Each row is a point on a tangle of strands that fork and nearly touch. The rows are in no order.
Two points are linked if the straight distance between their rows is under 54.3. Some points are linked to none.
k_806: [ 34 -15  -4  -4 -16  -6 -38   5  17  -9 -13 -21 -21   9 -44   6   1 -16
 -17 -38  -2   9  28 -27  10]
k_762: [-11 -18 -16  30  49  -2  -9 -47  -9  -4  43  31  36  11  -9 -26 -29  10
 -24   8 -23 -10 -11 -35 -74]
k_35: [ 27  11   6  16   8  -1  -8  38  13  16  -5  26 -16 -31  25  18   0 -51
 -58 -15  55   7  14  -1  23]
k_503: [ 21   0  -4  37  38 -17 -22 -15  14   4  33  36  16 -13   1  -1 -20 -14
 -71   6  19  -4   5 -22 -35]
k_632: [-35   0  12   7   1  13  16  28 -18   6   2   4  18 -10  38  -8  -6  -7
  22   8  11  -5 -25  16   0]
k_883: [ 10 -13  20   3  11   4   1  31 -14   2 -32   0 -12 -11  14   4   7 -51
  12 -61  19  34 -13  -2   6]
k_394: [ 31 -13  18  20  21  -6 -14  22   3   6 -14  11  -2 -16  -6  14  -9 -42
 -44 -37  24  27   5 -21   4]
k_455: [-25  14   2 -37 -18   7  34  -2 -19  -7 -15 -29  -5  10  -6  10  14  47
  52  32 -19   3  -1  17  23]
k_531: [ 20  23  -5  47  36 -19 -17 -37  49  14  49  59  24 -24   9 -18 -14  -2
 -74  36   6 -27  -1  -4 -40]
k_90: [-12   7  -6 -48 -31   7   2  -7  -8 -13 -20 -42 -23  12 -33   5  19  46
  52  13 -29   0  33  -5  24]
k_970: [ 20 -10 -13  18  20 -15 -33 -18  15  -4  23   9   5   5 -25   1 -11  -3
 -49  -7  12   3  20 -27 -20]
k_558: [-30   6   8 -10 -10  11  10  29  -9   8 -11 -11   1 -10  28   1   6  -8
  35   6  15   5  -8  20  19]
k_562: [-10  16 -13 -12 -16 -13   9 -16  12  -2   9  -9   5  17  -3   5   7  43
  17  48 -13  -2  -9  26  11]
k_473: [-38   1  13  28  14   8  26  22 -22   2  14  22  37  -3  50 -17 -15  12
  12  22  -9 -16 -37  18 -18]
k_423: [ -9 -49   2  -1  22  16  22 -19 -48   4 -13   6  10  17 -19 -22 -19 -18
   1 -41 -30  20 -10 -33 -45]
k_510: [ 17 -17   0  15  14  -1 -15  10  -5   1  -6   0   3  -3 -13   7  -7 -29
 -19 -34  13  20   5 -20  -8]
k_72: [-20 -31 -11   6  25  10   9 -22 -37  -1  10   8  20  15 -12 -20 -22   3
   2 -11 -20   0  -6 -33 -54]
k_250: [ -2  -5   2  30  25   0 -11   8  -5   3  22  24  18 -11  14   0 -15 -19
 -33  -1  23   1  -4  -7 -20]
k_24: [ -3   4  -4   5 -10   3 -17  15  13   5  10   2  -5 -10   1   5   7 -12
 -11   2  28   3  12   6  11]
k_957: [ 19  22 -11  33  11 -23  -5 -64  54  19  46  44  37   1 -13 -26  -6  28
 -24  55 -30 -28 -25  11 -32]
k_337: [-16   8  -8  -3 -17   4  -9  12  14   5   5  -9  -4  -2   3   2   8   9
   8  24  14   1  10  17  14]
k_398: [ 19 -22 -13 -17 -16   0 -33 -14   3 -15  -9 -30 -19  20 -52  -1  -3   6
   8 -30 -21   1  29 -37 -10]
k_210: [ 13   2   7  22  16  -1  -8  27   1   6   4  20   0 -24  20  10  -6 -40
 -48 -11  44   7   4  -2   6]
k_426: [-21   2   9 -26 -17  15   3  25 -14   1 -25 -21 -16  -7  14   1  12 -16
  53 -16  11   9   3   9  21]
k_301: [-11  23  -2  -9 -37   6   5  40  28  18  -8  -4 -17 -12  24  15  19  -9
  -6  23  35   0   0  47  50]
k_773: [ -7  -4 -12  39  47 -11 -13 -52  15   2  49  40  41   0  -4 -31 -25  16
 -29  26 -27 -19 -15 -23 -71]
k_205: [  0  -1  -9 -41 -36   4 -22  -4   6 -14 -14 -45 -28  14 -42   3  15  29
  42  -2 -23  -7  38 -18  19]
k_840: [ 24  20  -2   7  -2   0 -11  42  24  17  -9  20 -25 -28  17  18  11 -44
 -59 -14  60   0  26   6  31]
k_964: [  4  -9  16 -12  -1   4   0  28 -16  -4 -41 -13 -22  -9  20  -1  17 -49
  37 -63  18  29  -9   4  13]
k_552: [ 21  11  -5  42  41 -19 -22 -28  33   6  45  51  20 -20   6  -9 -17  -8
 -77  22  14 -17   6 -16 -43]
k_695: [-19 -45  -4   2  29  17  25 -22 -56   3  -1  11  15  14  -9 -26 -24 -10
   3 -25 -29   6 -15 -35 -59]
k_291: [ 23 -18  -5   2  -3   1 -28   5   6  -5  -8 -13 -10   5 -32   7   0 -18
 -13 -33   4  15  21 -22   3]
k_146: [ 47  -9   6  -5 -23  -5 -39  19  27 -10 -21 -20 -31  -3 -37  15   8 -28
 -26 -45   4  14  29 -20  27]
k_13: [-28  -9   6 -49 -14  22  26  -4 -38  -8 -30 -30 -26   2  -9  -9  15  16
  69 -10 -26   3  21 -10   6]
k_612: [-24   1   1  22  14   3   1   6  -6   2  27  16  27  -3  21 -13  -9   9
  -4  24   2  -8 -18   6 -28]
k_485: [-11  17  -7 -14  -8 -11  27 -18  -7  -5   6 -13  11  20   6  10   5  48
  27  49 -20  -3 -21  29  16]
k_500: [ 35  -5 -14  -1 -12 -22 -57 -19  36 -10  11 -13 -18  11 -54   9  -5   2
 -49 -18   1  -5  40 -27   1]
k_980: [  2  -1  -7 -33 -35   8 -26   4   9 -12 -19 -38 -29   8 -31   6  15   8
  39  -7  -6  -2  36 -10  24]
k_138: [ -7  25  -5  -4 -37  -2  25  31  24  16  -4  -2 -11   2  39  20  15   6
  -4  36  25  -8 -23  61  51]
k_402: [-14  13 -10  -9 -23  -6  -1   2  16   5   8 -12  -2   6   3   6  12  28
  13  37   1   3   2  26  17]
k_593: [ 17  -5  -7 -24 -35   7 -33  13  10 -12 -20 -34 -32   5 -29   9  16 -11
  28 -29  -3   2  31 -12  26]
k_779: [  6  16 -10  30  14 -20 -14 -44  45  10  45  35  32  -4  -5 -22  -5  20
 -30  43 -15 -19 -13   9 -34]
k_622: [ -4  -7   8 -25  -8  12  -3  26 -15  -3 -39 -22 -26  -3  16   1  20 -37
  51 -49  12  21   0   4  18]
k_147: [ 26  35  -3  51  24 -19  -4 -41  63  22  48  66  30 -18   9 -24  -7   6
 -70  43  -6 -36 -13  13 -35]
k_156: [-15  26   6 -16  -3  -1  59 -12 -37 -19  -1 -15  15  23  30  20   1  53
  42  39 -23 -20 -43  40  26]
k_907: [  8  11 -15  27  20 -18 -25 -39  40   9  48  33  20  -6  -9 -15  -9  12
 -46  29   2 -14   7  -2 -34]
k_813: [-17  20   3 -23  -7  -4  51 -17 -29 -14   0 -17   8  19   8  14   6  56
  40  41 -28  -6 -27  28  19]
k_943: [  9  26  -5  23  -4 -17  38 -33 -11 -12  13   8  23  23  47  12  -2  37
  20  54 -17 -40 -53  47  15]
k_204: [ 13  25  -9  -4 -22   4 -14  37  34  13  -8   9 -27 -23  10  15  22 -32
 -41  -5  50  -4  30  20  42]
k_356: [ -2 -39  -1  -7  13  12  10  -9 -36   0 -19  -3  -1  12 -19 -17  -9 -18
  11 -42 -24  19  -6 -32 -30]
k_236: [-17  13  -5 -44 -26   0  16 -11 -11 -12 -16 -37 -14  14 -27   7  17  57
  48  26 -27   1  17   7  24]
k_542: [  8   1  -3  14   2   0 -21  13   9   2   6   8  -4 -15   0   6  -1 -25
 -32 -10  33   7  16  -1   9]
k_956: [ -2 -18  -7 -33 -13  12  -5  -3 -20  -9 -25 -28 -22  12 -25  -4   7  -2
  46 -28 -19   7  25 -24   0]
k_154: [  5  28  -5  -2  -5 -12  44 -31 -20 -20   9  -8  16  26  28  19   3  50
  31  52 -18 -30 -44  44  22]
k_352: [-47  10  25 -32  -2  15  59  14 -44  -3 -21 -16   5   2  30   2   3  30
  59  14 -19  -4 -28  24  16]
k_185: [ -2 -29  -6 -18   0  13  -3  -9 -25  -4 -19 -17 -11  13 -26 -11  -3  -8
  28 -32 -17  12  11 -30 -15]
k_818: [ 24  31  -7  54  13 -20   1 -49  56  20  44  60  42  -6   7 -24  -4  19
 -42  52 -22 -36 -33  20 -26]
k_720: [-36 -15   8 -30   1  22  30   1 -48   0 -21 -11  -2  -1   9 -12   2   2
  55 -10 -15   4   0  -9 -10]
k_983: [-20 -22 -17  16  37   0  -3 -38 -18  -1  30  18  27  12 -11 -24 -24  11
 -11   7 -23  -6  -8 -33 -65]
k_538: [ 44 -21  15  24  24 -15 -17  12  15   4 -14   9  -1  -9 -23  12 -12 -31
 -60 -35   8  32  11 -34  -7]
k_280: [-14  21   7  -6 -32   2  33  36   6  10 -10  -9  -3   2  52  21  10   8
  15  33  23  -8 -37  62  57]
k_635: [ -5  20  -3  -5 -31   9  -9  39  28  16  -5  -3 -22 -18  18  11  20 -19
 -11   5  45   3  15  32  43]
k_857: [-44   3  16  11   6  12  31  26 -25   3   2   8  30  -3  45  -9 -12  13
  29  20  -9  -9 -35  20  -7]
k_276: [-36 -16  15 -48  -7  26  43 -13 -59  -7 -27 -20 -21  -1  -2 -15   8  15
  64 -11 -28   1   9 -12  -7]
k_724: [ 37 -11   9  -7 -16   1 -27  24  14 -10 -30 -19 -30  -3 -23  10  13 -36
   2 -57   2  22  16 -14  25]
k_609: [  9   1   0  42  31  -9 -14   2   9   3  31  34  19 -19  14   1 -16 -20
 -60   8  26  -7  -2 -10 -24]
k_606: [ 26 -10   1 -18 -26   8 -28  20   8 -12 -30 -27 -32   4 -21   8  17 -27
  26 -50   0  14  19 -12  23]
k_634: [ 27 -13  25  14  14  -4  -6  34   0   3 -30   6 -11 -17   7  10   4 -51
 -22 -57  22  37  -7  -9  11]
k_207: [-11 -16   0 -45 -20  19  11  -7 -31 -12 -30 -31 -30   8 -24  -7  12  13
  62 -18 -29   0  29 -20   4]
k_644: [-47  -3  18 -22   3  18  39  16 -43   2 -14 -10  11  -5  29  -9  -3   8
  53   4 -12  -1 -16   8  -4]
k_769: [-20  23  12 -15 -23   3  41  25 -12   1 -16 -18  -1   7  44  23   6  21
  37  35   5  -4 -39  54  51]
k_890: [ 35 -22   0  24  25 -19 -27  -8  15   1   5   3   5   4 -34   6 -16 -16
 -58 -28   3  20  18 -35 -18]
k_300: [ 40 -15  -9  -5 -17 -11 -53  -7  29 -14  -4 -25 -22  15 -57  10  -4  -3
 -32 -36  -9   1  34 -35   3]
k_239: [  8   3 -17  21  18 -17 -35 -31  30   3  39  22  12  -3 -18  -8  -9   5
 -51  14  10  -8  18 -16 -28]
k_381: [-35  16  23 -19  -8   7  56  22 -31  -4 -18 -15  12   5  47  13   1  27
  52  23  -6  -6 -41  41  34]

A fork is a point with three links, a tip a point with one. Leave the first point through the second and follow the links. Name the first fork or tip that comes.
k_964 / k_622 | k_473
k_907 / k_239 | k_394
k_147 / k_531 | k_250
k_980 / k_593 | k_806
k_606 / k_593 | k_455
k_207 / k_956 | k_773

A fork is a point with three links. Follow the links from the first point to the second and name the forks in between, in order.
k_538 / k_558 | k_394
k_980 / k_907 | k_806 k_394
k_394 / k_90 | k_806
k_426 / k_205 | k_394 k_806

Name the points in between on the shortest way along the links from the first point to the second, in order.
k_300 / k_531 | k_806 k_291 k_510 k_394 k_538 k_890 k_970 k_239 k_907 k_779 k_957 k_818 k_147
k_724 / k_500 | k_146 k_806 k_300
k_635 / k_356 | k_301 k_138 k_280 k_769 k_381 k_352 k_644 k_720 k_276 k_13 k_207 k_956 k_185
k_146 / k_558 | k_806 k_291 k_510 k_394 k_634 k_883 k_964 k_622 k_426
k_236 / k_500 | k_90 k_205 k_980 k_593 k_606 k_724 k_146 k_806 k_300
